Points, in no order, along strands that fork and pass close to each other.
(in the rows, 128 means zero)
Points whose rows are less than 96.5 apart are linked; no others are. Some points are linked to none.
pigi: [ 97  98 127  71 109 120  90  99 138 116 131 151 153 206 107 134 143 117
 147  99 137 116 164 158 132  77 152 140 181 174 191 183 125  82 138 146
 128 212 126 124 171 156  56]
nar: [163 154 110 139 132 190 159 169 102 122  74 127  93 114 160 153 182 149
 112 174 139  93 100  99 108 114 147 133 119  84 122 182  96 120 150 114
 165  79 118 174  98 114 170]
nemor: [ 92 119 157 142 165 112 143 160 116 135 129 140 159 136 150 123 108 102
 150 115 119 113 119  83 124 129 136 150 106 101 145 126 167 137 114 153
  96 137 172 101 112 117 125]
rida: [163 144 103 138 101 167 154 123 122 134  97 114 108  67 117 130 153 133
 115 154 143 113  98 126 125 134 114 108 122  95  98 123  92 136 166 116
 176  53  71 150  96 110 156]
duzu: [ 78 122 167  77 141 141 131 109 149 163 148 115 159 136  78  86 108 110
 136  99  63 137 128 163 124  80 141 149 161 158 183 105 156 104 108 170
 131 175 159  88 100  85  51]
zat: [ 76 145 158 155 156 119 181 168 118 180 138 115 169  94  98 116 104 115
 156 127  78 142  86  92 115 114 124 128 114  78 165 126 146 146 114 154
  76  86 148  72  88  81 146]
ber: [ 88 104 125  55  92 112  95  75 184 148 183 118 148 129  58  79 104 133
 134  89  84 180 149 199 155 112 121 109 170 195 157 102 145 115 110 153
 127 142 109 101 154 115  53]
remim: [183 141 129  90 141 207 130 131 150  87 127 151 110 168 171 127 183 137
 107 112 136 110 137 117 127 129 134 205 140 127 141 112 134 118 144 125
 169 162 137 113 121 105  98]
tov: [204 158 101 113 120 204 135 131 126  98  82 117  74 137 144 142 183 159
  81 167 143 109 122 158 112 115 128 132 152 105  93 161  87  95 158  89
 196 124  87 205 125 137 136]
ker: [ 55 132 168 121 155 107 152 145 127 166 128 117 169 109 100 105  93 101
 151 111  76 143 109 126 131  99 137 115 130 115 168 111 157 132  99 162
 101 124 166  97  99  88  96]
runi: [157 145 119 126 129 173 146 140 123 122  83 125 105 107 143 143 167 144
 126 164 152 105 114 125 123 122 143 131 123 108 120 148 109 119 155 117
 165  95 113 163 105 121 155]
bosa: [168 130 104 187 112 130 138 125 107 119 152 116 112  92 137 155 111 136
 113 150 156 123 117  82 128 192  82 107  93 121  86 102 108 172 111 111
 101  48 112 116 145 128 187]
nupat: [123 116 126 177 127  55  99 125  96 108 134 138 125 140 162 155  91 131
 146 128 173 119 148 116 131 162 125  94 102 145  93 135 148 131  96 124
  94 147 143 144 164 173 161]
salom: [194 158 108 117 119 215 148 147 124 107  71 122  85 119 153 140 192 152
  88 169 137  97 111 139 108 111 136 139 138  96 111 157  95 109 156  93
 198 100 101 192 109 119 139]
kem: [180 150 126 138 126 183 136 147 134 125 147 135 110  82 149 124 153 115
 110 140 125 134 101  73 127 172  91 161 107  96 115  79 124 182 123 130
 136  59 136  94 100  96 152]
kave: [122 135 119 159 138 129 170 158  93 148 100 128 128 103 143 145 142 137
 138 161 140 105  99  87 117 119 140 126 106  85 131 164 111 134 156 126
 119  82 129 130  93 122 179]
Kezef: [ 96 121 142 140 139  81 107 142 106 127 101 154 135 171 157 142 114 125
 140 128 162 111 140 133 122 119 154 123 128 140 124 164 153 101 113 128
 116 179 158 150 144 168 123]
galel: [213 132  93 154  96 151 119 107 121  95 125  97  59 148 137 162 146 158
  92 174 136 137 134 171 130 148 110  89 159 125  61 161  84  90 151  85
 177 141  88 235 181 186 135]
sekig: [ 93 140 133 176 153 105 147 195  90 142  85 148 139 137 167 160 136 141
 136 148 139  88 115  92 112 112 164 126 109  78 131 211 135 124 137 114
  99 136 152 156 117 158 171]
Tiku: [ 43 112 144  95 137  81 128 109 146 180 102 101 168 104  39  93 118 100
 137 122  99 158 125 185 140  64 172  84 146 158 178 136 118 119 149 154
 136 142 138 139  88 117  95]
Kup: [185 160 119 105 133 229 147 150 131 109  77 133  95 116 160 136 201 146
  97 156 131 104 111 122 110 108 141 158 130  96 122 140 104 114 161  98
 200 102 109 173  93 103 132]
niti: [ 98 124 130 199 122  23  97 136  97 128 120 125 127 126 155 161  94 140
 135 133 160 119 152 130 120 135 145  64 118 141  97 172 119 126 107 102
  91 162 134 171 174 201 182]
numi: [110 129 115 189 119  69 142 136  93 144 119 122 125 100 138 159 107 141
 139 150 159 114 128 106 124 141 131  72 102 114 104 162 106 139 133 107
  91 109 109 148 140 161 200]
Vusaz: [ 59 105 166 120 159  88 135 145 116 144 115 136 168 146 127 115 100 100
 149 109 118 120 124 122 130 103 155 135 128 129 157 135 162 113 122 151
 109 162 171 119 109 133 101]
Loter: [171 133 109 164 121 142 132 130 116 113 137 128 102 103 156 149 128 128
 117 150 154 122 118  82 132 179  94 134  90 113  91  94 123 172 120 119
 120  71 124 115 132 118 167]
kunu: [174 131  97 127 100 150 131  90 140 122  94 110  97  89  99 130 146 143
 108 155 145 135 120 164 132 130 116  94 133 129  86 119 101 111 167 103
 187  95  70 174 127 134 132]
kasum: [ 64 143 177 140 152 119 168 155 124 178 138 108 170  93  94 102 100 105
 153 113  59 148  96 109 119  92 126 115 125  97 170 115 158 135 102 161
  91 107 158  77  89  75 113]
vur: [109 117 145 191 167 111 151 191  87 134 132 160 157 158 182 155 122 124
 134 137 138  98 118  41 111 149 140 152  83  62 127 172 158 143 131 136
  77 125 170  99 118 151 181]
Penor: [ 77 100 159 131 161  90 117 144 112 133 152 147 168 163 151 108  77  89
 142  95 111 126 132 113 133 141 126 143 120 139 145 105 183 129  89 170
  96 163 182  94 132 133  95]
mafaf: [114 110 112  31  90 144  96  63 200 124 177 117 140 134  59  88 142 132
 131  84  82 147 158 190 143 102 118 139 177 179 179 105 118 118 139 126
 143 152  89 102 145 107  40]
vig: [110 145 124 167 137 109 135 175  89 135  83 132 118 135 159 161 131 145
 131 158 151  91 123 113 112 118 157 111 114  99 125 213 117 112 128 101
 113 132 145 173 129 163 173]
zuge: [ 92 137 140  97 144 147 135 151 130 147  71 140 140 157 116 131 159 128
 132 136 127 112 122 151 117  73 189 145 149 128 169 198 129  84 151 137
 161 176 152 168 101 130 101]
duvi: [165 135 116 116 116 129 104 114 125  98 116 136  97 173 152 150 147 147
 125 138 160 126 149 152 132 127 130 131 144 150 105 158 126  95 130 113
 140 177 120 167 166 159 119]
dito: [ 48 109 141 100 131  70 119 113 137 174  82 113 158 122  42 100 127 108
 141 132 119 149 134 181 133  56 192  80 150 159 173 161 118 109 160 145
 146 157 130 159  97 141 106]
tego: [ 89 107 133  60 119 126 124 103 160 150 107 124 144 153  56 107 161 123
 136 120 117 131 135 186 125  54 181 130 169 160 185 162 117  90 160 144
 156 175 122 145 113 124  77]
Duvis: [136 106 126 139 132  69  76 108 113 101 153 156 130 194 172 126  84 120
 144 106 173 131 172 124 136 161 109 125 124 171  93 107 156 121  95 139
  95 182 147 116 186 175 123]
tuz: [202 148 120  85 127 205 127 123 149  78 117 149  95 157 163 132 183 148
 100 122 148 117 143 129 131 134 128 190 137 128 122 112 114 123 146 104
 173 152 109 131 123 119 107]
Vevi: [ 86 121 137  68 120 122 129  99 165 163 129 104 152 106  55  85 127 123
 132 117  95 157 123 187 134  93 149 117 156 155 165 106 132 111 133 149
 144 134 129 121 100 104  79]
seti: [ 64 127 151 117 148 106 139 153 114 154  72 142 157 140 121 128 137 119
 142 135 128 116 117 137 123  78 186 130 135 116 159 188 134  98 151 137
 134 162 156 156 103 135 113]
lasig: [190 133 127 143 146 159  99 137 135  85 163 149 101 138 171 132 130 112
 110 124 150 135 142  72 135 193  96 165  95 133  98  70 153 168  89 132
 119 104 165  87 147 130 141]
Zefe: [102 118 111 210 114  33 133 125  99 146 129 105 132  92 129 163  90 142
 137 142 153 120 133 127 120 147 128  49 106 129  95 158  94 140 123  97
  83 117 101 157 160 174 210]
bal: [ 95 122 113 193 128  72 159 151  89 157 126 124 148 105 127 152  96 155
 136 144 147 120 111  97 122 142 126  85  97 105 110 154  92 150 134 112
  74  92 106 117 121 142 222]
Dop: [125 120 118  96 111 111 101  84 160 124 142 127 128 134 103 109 110 131
 136 114 126 156 144 176 148 146 119 125 136 166 115  93 136 130 116 135
 130 132 120 123 144 123 104]
Peb: [227 142 117 101 109 192 117 109 149  65 132 140  82 164 159 145 176 150
  94 130 151 130 160 136 137 141 113 169 142 136  93 116 111 115 149  92
 164 153  93 146 152 135 110]
bago: [132 132 167 103 158 187 128 134 145 121 156 132 137 154 143  95 132 107
 125  91  75 122 130 113 119 113 124 197 138 133 167  78 175 129  98 167
 136 165 170  70 108  80  65]
Fosob: [ 40 124 148 139 151  69 143 167 110 164  77 131 164 116  97 136 131 114
 143 136 124 117 119 137 126  78 192  97 131 113 162 192 125 116 154 126
 118 152 141 153  99 151 134]
vizor: [129 140 113 170 128 142 178 172  90 159  90 130 125 108 137 154 145 149
 128 171 137 101  93  88 113 108 150 116 108  71 132 186  88 128 165 120
 123  70 112 141  96 116 196]
torag: [146 102 103  88  94  99  78  63 167 102 175 135 110 166 117 114 106 129
 146 105 138 159 175 170 154 142  97 134 148 181 104 101 134 120 114 132
 118 159 104 111 199 136  82]
dagu: [180 139 104 124  99 165 131 102 134 120  90 105  90 107 111 138 158 147
 102 168 143 127 124 168 121 120 130  96 145 127  87 140  94 102 167 102
 194 111  72 190 126 143 136]
vavef: [107 110 139 187 134  35  81 140  90 114 133 152 139 161 182 159  82 125
 143 115 168 115 161 111 129 158 126  91 112 142  97 143 157 131  91 119
  81 181 153 146 175 200 163]
kek: [ 52 131 132 144 131  71 158 138 123 185 127  98 169  67  72 115  91 123
 145 119 101 159 100 140 136 117 137  71 127 124 151 133 115 144 123 133
  98  83 129 111 111 110 158]
kif: [107 109 147  74 143 153 122 110 146 118 145 130 148 167 119 104 124 115
 135  95 101 118 139 139 131 108 139 179 153 150 171 108 152 102 116 162
 133 183 154  90 114 101  67]
fod: [ 99 117 126  45 109 140 116  79 179 149 138 106 144 123  44  83 143 130
 126 113  92 154 139 199 133  82 143 128 163 163 173 112 119 109 150 144
 155 151 109 115 112 102  69]
bab: [134 133 119  56  82 158 101  84 197 123 190 121 132 110  84  77 121 145
 121  88  82 183 145 187 143 138  96 142 161 172 139  63 134 132 122 125
 145 130  95  97 143  99  57]
fer: [198 133 111 117 103 146 111 103 131  81 126 123  78 168 142 157 156 152
 114 153 154 131 152 163 129 129 122 127 151 144  83 152 107  97 141 101
 162 162 100 180 179 159 125]
Nif: [131 143 123 126 134 165 156 147 128 138 111 117 123  83 126 130 155 126
 138 146 121 116  95 100 128 129 122 145 115  92 140 117 123 141 151 134
 145  77 132 118  82  91 144]
fizab: [200 130 107 164 108 125 117 117 111  98 128 104  62 143 151 170 133 154
 109 178 156 137 139 164 133 152 112  92 146 132  63 160  93  98 136  99
 154 145 103 229 184 191 147]
tili: [ 57 110 177  93 159 121 147 125 131 167 118 117 167 147  89  93  97  92
 142 103  69 129 127 149 126  64 160 145 150 141 185 121 164 100 109 166
 122 175 171 101  90  92  54]
dorob: [ 59 122 173 118 164 104 145 138 128 161 120 120 170 126 103 100  95  96
 151 108  83 128 116 133 128  86 146 131 131 126 168 120 159 120 108 157
 108 149 176 102  93 103  87]
dar: [228 141 114 119 104 171 114 105 132  67 136 129  70 174 170 154 166 149
  99 141 157 131 163 139 137 149 111 152 143 140  80 130 106 103 138  96
 160 158  97 168 174 157 124]
Ravif: [ 74 115 154 154 160  87 142 161 108 140 133 134 160 126 139 125 102 109
 152 119 123 121 116  86 126 140 134 128 107  96 143 130 161 145 108 145
  79 120 160  99 114 126 149]
Nibar: [214 149 101 145  98 192 126 116 141 104 137 130  97  78 147 135 150 122
  83 145 137 132 120  88 131 184  65 148 112 110  77  57 111 182 131  97
 164  50  93 124 115 118 145]
Sisok: [ 97 130 137 207 123  34  90 147  85 122 120 140 123 145 174 164 100 138
 133 132 169 106 156 120 127 142 135  77 119 131  99 181 138 119 101 106
  89 178 146 172 170 213 179]
noneg: [ 89 116 142 138 150  76  99 135 106 120 118 157 150 169 157 129  97 114
 147 112 152 117 150 124 127 132 142 127 122 150 130 138 158 118 110 146
 103 180 165 128 143 160 115]
dete: [173 139 150  78 150 214 126 131 160  96 164 136 121 154 151 101 163 121
 105  87  89 111 129 116 121 117 130 228 147 126 173  68 153 140 122 139
 156 173 149  70  95  72  60]
gak: [118 117 107  44  94 142 108  71 196 137 154 111 139 119  51  88 142 138
 125 100  88 162 146 201 138 102 122 125 163 166 161 103 115 112 157 125
 156 140  86 120 130 109  64]
tuzin: [212 135  99 128 100 173 126 101 131 101 108  96  68 138 110 149 158 162
  87 172 126 136 131 186 124 127 112  92 164 122  77 169  79  84 167  84
 201 139  65 226 163 167 128]
Bup: [156 132 165  95 157 209 132 132 155 117 164 129 132 152 141  97 145 110
 113  82  63 120 128 117 114 107 121 216 147 128 179  67 169 136 102 150
 151 180 162  54 102  65  57]
lile: [159 151 105 162 122 174 167 173  94 144  81 122  99 104 151 158 162 155
 117 183 144  92  96  95 109 117 147 119 125  78 124 191  83 121 158 113
 151  65 102 169  97 117 181]
begor: [138 143 125 121 133 156 146 136 130 131  96 119 117  94 136 128 155 126
 134 149 138 112 102 119 128 129 132 136 124 105 130 120 117 130 151 129
 158  92 123 138  94 104 142]
ropo: [161 110 113  75 114 139  79  86 155  74 184 154 121 197 151 125 125 125
 132  80 140 133 184 134 152 153  96 174 153 180 129 102 136 124 107 138
 122 176 119  82 200 134  68]
tese: [ 85 140 131 190 159 106 161 202  83 153  94 154 153 150 168 163 130 143
 130 147 129  95 119  72 109 115 160 142 101  65 136 213 138 129 143 117
  81 136 152 131 110 154 187]
sibu: [ 92 127 155  61 123 162 120 100 167 153 159 109 152 130  73  80 119 119
 129  95  52 149 128 170 128  86 136 151 173 163 190  90 154 112 104 162
 132 164 146  80 105  76  45]
mun: [170 136 140  83 146 210 125 127 155  88 149 146 115 159 162 116 176 127
 110  95 117 109 131 118 128 129 131 218 144 130 161  90 143 131 139 131
 157 167 142  87 107  86  81]
vagon: [138 157 120 159 102 157 153 149 116 163 165 116 143  55 108 118 114 134
 128 130  95 171  83 101 118 167  78 123 117 102 123  91 120 176 114 144
 111  34 115  80 107  86 173]
zoda: [116 120 179 118 167 175 131 137 130 128 155 140 149 159 153 106 113  89
 134  93  74 115 129 109 113 113 122 191 132 126 171  89 185 128  91 178
 124 163 189  72 108  85  68]
Futir: [ 71 122 138  73 124 113 136 104 152 176 107 100 156  96  38  87 137 110
 135 125  92 153 123 193 134  69 163 104 148 152 180 121 117 114 156 154
 160 133 129 134  84  98  89]
Vibu: [220 146 100 135  93 193 138 105 140  95 122 127  84  91 149 130 160 133
  81 153 150 126 128 114 128 165  85 139 120 109  63  73 103 152 142  89
 181  74  74 148 115 127 141]
mez: [ 66 124 137 161 149  79 150 158 111 155 140 125 166 103 121 127  93 127
 150 120 119 137 106  97 131 140 124 100 103 101 142 127 134 153 113 138
  73 109 144  97 118 120 174]
vos: [125 123 127 184 162 111 146 174  94 123 134 148 137 142 177 148 122 125
 138 139 154  99 120  52 117 155 132 141  87  85 122 151 147 156 118 130
  81 114 159 103 120 144 185]
nem: [ 87 130 113 178 136  95 185 153  95 181 126 121 158  96 109 142 101 150
 135 143 132 125  91  93 118 128 132 101  99  90 129 149  91 152 149 125
  83  80 113 100  89 122 221]
lol: [ 97 128 181 132 164 150 135 148 124 140 154 129 158 141 146  93  89  88
 140  91  73 136 118  98 117 125 120 155 122 123 160  87 197 141  70 181
 104 135 187  69 114  92  83]
nizut: [129 128 123 159 133 123 158 155 106 140 123 130 128 103 140 147 124 138
 142 156 148 114  95  82 123 145 120 125  98  92 127 138 116 152 139 126
 102  77 131 114 105 121 189]
dud: [162 152 132 139 141 188 151 158 128 136 142 126 118  89 145 124 158 114
 126 138 110 124  93  66 121 152  99 168 101  80 137  90 126 169 134 144
 127  74 149  83  87  76 150]
magoz: [ 93 130 171 121 149 130 127 139 136 133 160 130 147 135 131  91  86 102
 139  97  85 150 124 121 135 145 116 142 126 142 151  85 183 137  72 171
 103 129 178  82 127 102  95]
zik: [ 25 117 148 132 148  51 135 152 114 176  70 122 168 113  73 123 125 100
 137 130 117 130 118 151 127  57 203  80 137 135 167 192 121 119 164 127
 121 149 137 161  92 150 137]
sot: [160 134 119 109 116 144 112 108 143 112 134 129 106 120 137 128 138 135
 123 131 147 140 135 133 139 163 110 142 121 144  98  78 131 140 117 125
 141 111 123 125 131 115 119]
kozan: [ 81 115 107 195 113  39 143 117 109 162 129 101 153  75  97 149  85 141
 142 127 145 132 127 132 123 147 125  46  97 133 104 148  89 151 130  96
  85  97  94 138 140 148 213]
duf: [163 132 100 147  95 138 141  99 125 137  99 104 102  71 101 135 136 131
 111 159 146 123 111 149 130 141 108  83 132 121  83 117  94 130 161 106
 174  64  72 169 119 129 146]
peda: [ 52 124 139 153 145  70 159 149 113 173 129 117 175  86  92 127  98 119
 149 119 111 144 101 121 130 120 140  88 117 111 146 143 118 148 126 132
  85 103 132 109 107 117 167]
mokor: [156 120 132 170 155 125 129 157 104 100 147 145 126 138 172 147 128 117
 133 135 160 111 125  51 121 178 112 147  81 105 108 120 156 164 108 138
  88 100 167  92 137 140 169]
maso: [134 128 112 157 119 111 134 122 121 131 109 110 120  87 129 147 126 135
 136 150 155 119 116 130 132 146 121  97 110 127 101 127 111 137 132 118
 133  87 113 156 130 138 164]
las: [185 129 117 171 110 101 107 119 106 107 128 108  73 158 152 164 126 152
 115 162 159 133 143 167 116 146 119  91 144 140  71 174 100  93 124  95
 143 161 117 222 191 205 148]
ziti: [159 132 124 125 136 135  91 125 141  94 170 146 109 152 169 115 105 114
 123 109 144 148 150 101 141 189  97 152 107 160  96  64 162 159  81 146
 111 120 161  88 164 130 125]
kobuk: [140 133 111 183 121 119 146 146 112 135 159 129 135  93 135 142 100 137
 126 136 140 137 104  78 124 185  86 113  85 111 105 108 118 178 107 129
  79  54 123  89 131 121 203]
kob: [133 136 135  49  92 182 113  98 196 123 196 116 138 116  93  71 132 146
 118  81  60 168 139 182 136 117 109 163 170 170 174  66 137 132 113 128
 143 148  99  79 126  85  40]
gedur: [171 103 114 104 119 124  75  98 133  71 185 160 118 216 175 128 111 111
 136  86 162 131 184 112 145 163  96 166 136 182 113 101 152 121  94 143
 115 186 133  81 206 149  84]
Sefe: [185 146 111  98 101 178 124 108 133 106  89 124  85 144 126 138 174 156
 104 159 142 127 131 174 122 111 136 127 152 129 107 157  95  90 151 103
 182 136  81 186 141 141 124]
res: [194 150 110 136 106 189 125 131 139 119 147 130 105  76 147 120 147 124
  96 138 128 146 113  93 136 182  75 151 109 106  98  60 121 184 122 117
 144  52 117 103 111 104 145]
pafi: [ 76 135 120 169 140  96 190 161 102 194 123 117 165  88  92 130 105 140
 143 136 108 137  75 102 117 116 133 106 108  85 145 148  89 148 149 134
  98  74 120  94  73 102 201]
ligik: [ 43 119 139 111 136  73 141 129 134 183 105 101 173  81  48 100 115 108
 145 124  94 152 113 167 139  79 162  76 132 142 170 136 119 130 137 141
 126 113 136 132  90 111 114]
zezal: [150 121 126 157 122  84 100 114 105 102 132 135 101 150 162 153 113 136
 136 140 180 124 148 127 136 154 123 107 114 153  87 134 140 125 107 119
 112 156 133 159 170 175 149]
Lisu: [124 119 130 143 147 100 104 132 119 108 147 148 130 145 164 129  96 117
 139 113 160 127 138  94 133 173 116 132 100 137 108  99 165 148  97 145
  97 130 164 105 145 140 142]
mikep: [ 93 111 177 127 177 148 146 150 114 138 130 138 158 157 152 119 115  87
 145 104  95 106 124 101 119 106 142 176 121 115 163 115 177 115 105 170
 117 163 189  98 100  95  79]
kanop: [ 50 114 142 115 132  65 112 133 124 170  71 120 155 126  60 116 130 111
 137 137 128 147 134 179 125  53 197  76 144 156 171 183 114 112 160 134
 136 164 132 175 105 161 114]
fuf: [215 127 102  81  89 171 110  74 173  55 157 124  82 160 129 140 179 145
 112 109 135 137 174 155 145 125  91 142 160 147 101 134  98 108 159  72
 160 168  52 155 197 150  78]
dav: [136 129 115 181 131 111 161 154 106 147 146 127 134 106 136 150 109 140
 134 144 148 126 101  79 122 165 106 117  89  98 112 122 111 165 122 130
  80  69 123  99 113 116 200]
kupuv: [ 72 124 151 185 167  97 166 193  85 156 115 158 172 147 162 153 120 124
 141 134 120 100 114  62 116 121 158 145  97  65 143 182 143 139 142 134
  73 142 157 108 104 142 181]
vubig: [171 125 130 161 150 145 113 148 114  96 156 151 111 130 171 139 127 115
 120 135 157 119 131  52 129 193 104 146  88 119  99 100 153 169 101 126
  99  96 165  93 144 130 159]
Dilol: [169 134 119 135 121 143 119 111 133 103 126 131 103 117 153 139 134 126
 128 143 160 127 129 116 138 161 112 132 106 133  95  96 134 142 122 118
 133  97 127 129 136 123 143]
gelos: [192 147 115  99 114 198 140 122 145 106 105 127  99  94 146 119 175 140
 101 149 140 122 114 135 127 135 116 155 130 108 108  93 107 139 156 105
 187  96  96 145  98 106 129]
Nafo: [154 147 102 177 115 139 157 159  89 135  88 114  96 103 141 160 139 153
 115 176 154  95 107 116 114 126 142  91 125  94 107 191  83 116 145 101
 138  82  98 187 126 145 188]
Dovo: [145 119 123 124 133 105  83 116 128  96 166 148 118 161 156 119  92 118
 128 102 151 144 149 120 145 180 104 144 106 164  99  80 166 146  80 142
 108 136 157  96 167 144 124]
leful: [143 114 121 115 105  97  97  96 134 107 133 137 107 174 136 146 129 140
 145 132 165 135 161 165 137 121 131 118 150 167 108 156 123  97 129 124
 131 180 111 156 185 167 106]
Biku: [ 90 119 159 130 163 119 142 152 113 138 112 148 164 148 148 124 117  97
 150 115 124 107 124 105 124 111 155 149 124 116 153 134 165 115 120 156
 114 162 178 120 107 124 109]
zasit: [148 109  94  51  81 137  84  48 201  96 177 127 116 131  80 110 142 138
 130  89 107 150 168 180 149 121  94 133 155 171 134 104 114 121 146 106
 142 152  68 117 177 116  48]
kavi: [ 96 135 135  78 135 158 132 138 136 141  64 128 134 158  88 126 174 139
 121 141 122 114 119 177 107  54 195 138 164 132 180 201 110  80 164 137
 174 171 134 174 104 126 101]
belor: [145 128 115 101 110 128 108  90 156 118 135 124 113 121 121 118 122 138
 127 125 144 147 138 161 145 152 106 129 126 152 103  82 126 133 125 130
 141 121 115 133 142 127 115]
ruza: [161 121 117 160 112  90 101 110 116 106 124 121  86 151 150 152 120 144
 130 153 172 132 148 151 128 144 125  90 131 151  77 150 128 107 123 113
 131 159 120 186 179 179 146]
mem: [ 96 127 140  81 142 138 137 117 142 147 105 124 138 129  98 116 143 125
 137 127 115 128 125 160 130  91 158 141 147 139 168 123 135 100 143 153
 152 150 140 132  98 105  92]
gatad: [136 148 112 184 124 116 151 168  84 136  87 119 104 112 147 159 131 149
 121 174 144  94 120 116 111 116 151  87 121  94 112 207  93 118 132  97
 121 102 110 186 135 157 188]
kope: [ 99 144 129 162 148 123 189 165 109 189 136 121 160  89 104 129 107 131
 140 140  97 136  71  89 116 118 121 128 112  75 145 132 116 149 139 146
  94  73 137  79  78  95 182]
tibog: [150 103  95  37  88 150  77  53 199  76 193 129 122 146 107 111 147 129
 131  70 103 140 182 164 153 127  92 148 167 176 149 100 121 123 129  96
 137 152  74 102 185 126  31]
lutek: [144 156 129 136 133 179 168 158 126 155 123 116 128  78 126 121 152 125
 137 145 102 127  81  84 121 134 106 154 117  73 143 109 116 159 154 144
 139  61 130  95  74  70 155]
vapo: [110 121 103 186 112  67 132 110 111 148 145 111 144  79 116 149  74 145
 137 127 150 139 126 122 127 166 102  63  96 138 101 118 107 161 109 109
  81  76 107 126 152 140 199]
Goz: [156 114 119 141 122  87  89 109 113  97 144 144 108 173 166 144 108 126
 140 121 173 132 156 132 138 156 117 123 119 161  89 113 152 120 105 129
 111 161 142 134 178 160 127]
dako: [147  98 125 123 131  89  76 110 119  90 165 172 132 215 179 134  91 110
 144 100 169 127 170 124 139 161 105 147 131 181 112 115 160 110  90 153
 101 194 148  98 199 171  99]
pav: [160 107 107  54  98 147  79  69 181  64 198 147 118 167 132 121 140 128
 128  69 119 134 179 143 155 141  87 169 158 177 146  94 131 129 118 113
 134 162  94  90 187 124  50]
bim: [191 154 117 102 123 218 141 133 144 103 102 130  98 102 155 124 191 140
  95 139 129 115 113 126 120 118 134 172 130  99 118 106  96 129 169 102
 196 104 103 150  85 100 125]
Puti: [ 41 122 133 128 132  60 139 122 141 183 112  98 172  64  43 103 100 107
 143 118 102 169 110 171 140  90 147  57 130 145 159 132 118 142 131 138
 121  92 125 132  99 112 135]
misok: [ 75 103 151 139 158  79 106 150 108 125 123 167 173 184 163 123  86 100
 147 101 143 111 145 118 129 134 137 140 122 143 143 130 172 118 100 158
  99 186 178 113 143 162 105]
Tetu: [217 144 113 121 110 202 134 115 139  89 122 132  84 110 159 131 168 136
  84 148 146 122 127 110 128 150  98 160 123 117  78  83 105 143 146  91
 180  96  92 146 110 121 133]
Geba: [ 95 111 156 115 152 115 111 133 131 123 157 141 159 164 144 100  82 101
 140  94 106 138 135 124 136 143 120 151 128 155 146  90 183 127  79 169
 102 153 182  86 138 121  90]
Gobis: [132 125 114  69  98 132 100  74 187 126 175 125 126 129  88  92 119 139
 124  98 104 171 145 190 143 142 105 135 151 173 129  81 134 126 116 133
 135 130 106 111 151 108  79]
Fevi: [ 99 115 119 213 109  28 113 122  93 144 120 103 127 100 128 161  96 147
 136 142 156 126 144 140 124 133 146  40 114 139  92 174  96 131 131  92
  93 136 103 180 164 185 195]

A fork is a point with three links, a tip a point with one. Leave the first point through the second and follow the links. Name the first fork or tip that comes.
ropo, gedur | zezal
zoda, bago | leful
fer, dar | zoda
zezal, nupat | Zefe
Loter, Dilol | kob
kupuv, vur | Lisu

Follow the links from the first point to the second, and from the first to the third. Name the last point that the two ways share.
kozan, galel, gedur | zezal
mez, Bup, ker | Biku
galel, numi, dako | zezal
kanop, peda, gak | Tiku
duzu, zat, ligik | dorob
vapo, kope, Sisok | Zefe
Biku, Penor, mun | zoda
pafi, lol, peda | Biku
Fosob, mafaf, peda | Tiku
bal, las, vapo | Zefe

A fork is a point with three links. Follow the links from the first point to the second and name the forks in between, in order.
kanop, peda | Tiku
nemor, zat | Biku dorob
nar, dav | lile
pav, las | zezal
nem, kozan | Zefe
ker, misok | dorob Biku zoda
sibu, mez | dorob Biku
dorob, Penor | Biku zoda
bago, zat | zoda Biku dorob
Kezef, Bup | zoda

Name the points in between on the shortest way along the links from the first point to the second, in order.
sekig, kave | vig gatad Nafo lile vizor
bosa, begor | kobuk dav nizut kave vizor lile nar runi
Futir, Biku | Tiku ligik Puti kek peda mez Ravif nemor
kem, tov | res Nibar Vibu Tetu gelos bim Kup salom
